Each scene shows the same named points in several views. A view is turned or mirrored, and shifted as a whole, has a little noise and may leave points out.

Scene 1
View 1
q_691: [-43  -1   3   2   7   3  13   8   6  24 -16   2   1  -8  15  17  32   7
   0 -12  24  13  -5   9 -19  15]
q_49: [ -8  -7   6  11   1   1  14  20   4  19 -12  -8  -2  -8  10  22  10 -21
  -9  -9  13 -16 -10  -3  -9   3]
q_587: [  8  -5  -2   9  -3   0  22  23  -5  29 -10   4   8 -19  -7  26  -1 -29
 -29 -14  -4 -19  -2 -27   4   7]
q_580: [ -9  -5  -6  -6  -7  -1  27  -3 -11  30 -14  17  19 -28 -12  30  -7 -20
 -38 -10 -18 -10  10 -36 -12  13]
q_986: [-14  -8  -2  -3  -7   0   5   7  -2  25 -12   7   7 -14  13  28   1   3
  -5  -3   5   2  -4 -11  -7  21]
q_990: [-14  -2   0  16  -3   1  27  16   2  22  -4  -3   9 -11   0  20  14 -16
 -22  -6  10   2  -4  -8   0  15]
q_515: [-32  -9  12  15  -4   1  13  -5   4   7 -12 -17   1   2  25  25  15  -1
   6  12  25   2  -7  11 -20  26]
q_498: [-13  -3  -4   7 -12   0  23   3  -1  21   1   4  18 -15   1  24   1  -4
 -26   3  -2  13  -3 -13  -2  22]
q_337: [-22  -3  -2  -8   0   1  11   9   0  28 -14  11   6 -19   6  22  11  -4
 -12 -13   2  -1  -3 -11 -15   6]
q_44: [-14  -5  -3  -1  -8   1   3  15   3  25  -5   7   7 -12  15  23   6   9
  -3  -3   9  12 -11  -5  -1  19]
q_113: [-20   1   1   1  10   1  34  15   2  28 -12   6   6 -24 -13  15  19 -35
 -36 -25  -3 -18   0 -16 -20 -15]
q_716: [-15  -3  -1  15  -2   0  30  10  -6  28 -12   5  13 -14  -4  26  12 -15
 -27  -7   6   1   4 -20   2  26]
q_441: [ -5 -15  16  20  -6  -2  24 -10  -5   2 -20 -21   1  -5  10  35  -9 -39
 -14  13   4 -38   1 -12 -25  16]
q_273: [-18  -6  12  12  10   1  20  13   6  13 -18 -15  -9  -7  10  19  19 -35
  -9 -12  15 -30  -8   3 -27 -12]
q_372: [-10  -4   5  27  -4   0  36  10  -1  16  -5 -10  11  -7  -3  23  10 -27
 -29   1   9  -5  -1 -11   1  21]
q_895: [  3   0  -2  -7   4   1  26  22   4  25  -3   5   5 -30 -15  14  -1 -45
 -42 -25 -19 -29  -8 -21 -19 -35]
View 2
q_587: [  1  -6 -28   0  24   8 -11  -2  14  -7   2 -22   5 -31  19   1 -21  21
  -3 -15  22  -4   2  12  -3  12]
q_990: [ 12   3 -30  -4  14   3 -12  -9  11  -8  -8 -22   4 -37  24  -1 -15  13
  -4 -15 -14   1   1   5  22   9]
q_372: [ 17   7 -34 -10  22  11 -14   1   9  -5  -9 -25 -11 -38  30 -11 -10  13
  -7 -15  -8  -3  12   4  21   8]
q_49: [ 16  10 -36  -1  -2   8  -5  -3  18 -11   6 -17   7 -36  17   2 -18  17
 -11 -15   0  -6 -14  -3  21  17]
q_273: [ 25  24 -34   8 -13  24   4   4   7 -16  13 -15   7 -34  13   6 -20  17
 -25 -15   6 -11 -10  -8  31  12]
q_337: [ -2   0 -26   0  -3   4 -10 -19  10  -5 -15 -10  10 -22   7  10 -24  14
 -11  -9 -10  -5 -13  -2  13   4]
q_580: [-14 -10 -21  -5  22  11 -15 -15   1   1 -23 -11  -9 -14  11   4 -20  17
 -10  -5  19  -7  13   9  -9  -8]
q_498: [  0  -5 -29 -13  16  -8 -14 -21  13  -1 -21 -13  -9 -31  22  -4  -9  12
   0 -13 -12   0   3   2  15   0]
q_515: [ 23  20 -47 -19 -20   4 -13  -7  20   0 -14 -10 -11 -35  17  -8 -10   9
 -16  -9 -37  -9 -20 -20  39  13]
q_441: [ 21  21 -50 -19  -1  22  -5  13  16  -1   1 -10 -32 -32  21 -16  -5  18
 -23  -9  23 -18   0 -12  13  10]
q_986: [ -2  -3 -35 -13  -3  -5 -15 -17  21   1 -17  -9   0 -26  10   1 -19  14
  -5  -8 -14  -7 -19  -6   9  11]
q_113: [  7   7 -15  19  13  23  -1 -10  -9 -17  -1 -19  14 -25  13  14 -25  16
 -18 -14  14  -4  12  10  16  -5]
q_44: [  0  -4 -33 -12  -4 -14 -14 -22  25  -3 -15 -11   7 -31  14   3 -17  13
   1 -12 -24  -1 -23  -4  17  14]
q_716: [  5  -2 -27  -7  23   8 -20  -8   8  -2 -18 -24   1 -30  21  -2 -20  12
  -4 -10 -15  -1   6   8  12   7]
View 3
q_44: [  4  13   2  -8 -12  24  -2   3  -6  25  -3 -17  -5   7  12  -6  19   1
   7   1  -9  13  26 -18  30  11]
q_716: [  8  16  13  -4 -15  -2  -9   5  -8   8 -18  -4 -13   1  -2 -18  21   0
 -19  13 -13  30  21  -9  31   5]
q_337: [  7   6   8  -7  -3  12 -11   3   4  17 -15  -7 -15  -1   2 -10  17   6
   5   4 -11  20  14 -19  12  15]
q_441: [ 30  26   7   1 -21   1 -43  10  -9  -3  14  10   9 -19 -15   9  24 -13
 -20  16   8   8  -1  -9   2   6]
q_113: [  9   7  18 -15  12  -7 -26  -9   7   9 -30  11 -19 -18 -17 -15   6   7
 -22  11 -14  32  11 -16   5  27]
q_498: [  7  15   8 -11 -21   3   5   5 -11   4  -9  -3  -4  -5   0 -10  15  -6
  -2  14 -14  22  23 -14  35  10]
q_986: [  9  14   3  -2 -16  19  -5  10  -3  19  -4 -12  -7   4   5  -6  22   3
   8   6  -8  13  18 -18  21   9]
q_49: [ 13  19   5  -9   0  17 -33  -6  -5  23  -3  -4  -1  -6  -2  -2  16   0
 -20   3  -1  12  17 -12  16  17]
q_372: [ 14  22  13  -9 -15  -4 -22  -2 -15   2  -7   2  -1  -8  -4 -11  17 -11
 -32  14  -7  26  22  -5  33   7]
q_515: [ 17  11   2 -10 -15  18 -32  -3 -11   5  18 -18   2  10  28  -3  25 -27
   2  -9   7  13  14 -12  15   0]
q_580: [ 11  13  14   0 -18  -8   5  19   4   1 -25  11 -16 -16 -26 -11  16  14
  -2  27 -19  26   8 -18  14  14]
q_895: [ 11  14  14 -18  16  -2 -20 -10   8  18 -30  23  -8 -38 -38  -2  -3  19
 -23  21 -16  19  11 -20   4  42]
q_273: [ 18  13   9 -13  12  10 -53 -14   1  15  -2   2  -4 -12  -2  -1  13  -8
 -24  -3   5  15   7 -12  -3  21]
q_990: [  8  16  10 -11  -8   4 -17  -5 -10  12 -11  -4  -6  -2   2 -13  15  -5
 -20   7  -9  25  24 -10  31  11]
q_691: [  5  -1   7 -13   2  17 -24  -9   0  15  -5 -22 -18  17  31 -17  19 -13
   5 -14  -3  26  18 -17  14   8]
View 4
q_441: [ 21 -13  -8  -9  -9   5 -28 -17   3  29   8 -10 -28 -24 -10  12  25  31
  37 -17 -14 -16  13 -27  -7  22]
q_895: [  7   5   3  27   9  -3   0  11  13   4 -13 -12  -8 -37 -53  21  -1  58
  12 -30 -14 -27 -13   2   2  25]
q_587: [  5  11  -1  28 -12 -18 -10   7   3  10   0  -9 -19 -25 -22   5  -1  32
  21 -21 -14 -14   0 -11  -5  10]
q_691: [ 11  -5  -1   9  18   5 -11   4 -14  10  14   7  12  -1 -41  -6  14  -3
  17  16  -1  13  23  -8 -36  -6]
q_49: [  9  -1  -6   6   2   0  -6   8  -3  16   5   2 -17 -13 -29   6   5  31
  17  -7 -11   3  16 -19 -18   9]
q_44: [  7   2  -9  13   3 -20 -15  11 -18  19  14  11  -2 -11 -25  -7   8   9
  11   3  -6  17   6  -5 -14 -14]
q_273: [ 15  -9  -3  -3  13  21  -3   1   6  13   1  -2 -16 -14 -40  15  10  36
  21  -6 -10  -7  24 -22 -23  22]
q_113: [  9   5   7  30   9   4  -5   3   9  -2  -6 -15   2 -26 -52  11   5  34
  22 -16 -10 -23   1  -2 -18  21]
q_580: [ 11   7   5  38  -5 -23 -28  -6   4  10   1 -14   0 -35 -27   3  13  13
  25 -19 -10 -27 -17   5   6   6]
q_498: [  7   4  -7  19 -11 -27 -24  -2 -17  15  14  -5   5 -21 -26  -8  19  19
  25  -9  -7   3  -6   0 -18  -4]
q_515: [ 17 -14 -12 -13   4   5 -23  -8 -18  26  21   7  -5  -3 -21  -4  27   7
  27  10  -4  17  26 -20 -32  -1]
q_372: [  6   6  -6  16 -21 -14 -17  -6  -9   9  12 -16  -8 -17 -23  -4  14  32
  36 -16 -12  -3   9 -16 -32  14]

In a view up to two points have been moved. Name them for each view, in the order of its rows, or write -.
view 1 -> q_716
view 2 -> q_372, q_441
view 3 -> -
view 4 -> q_587
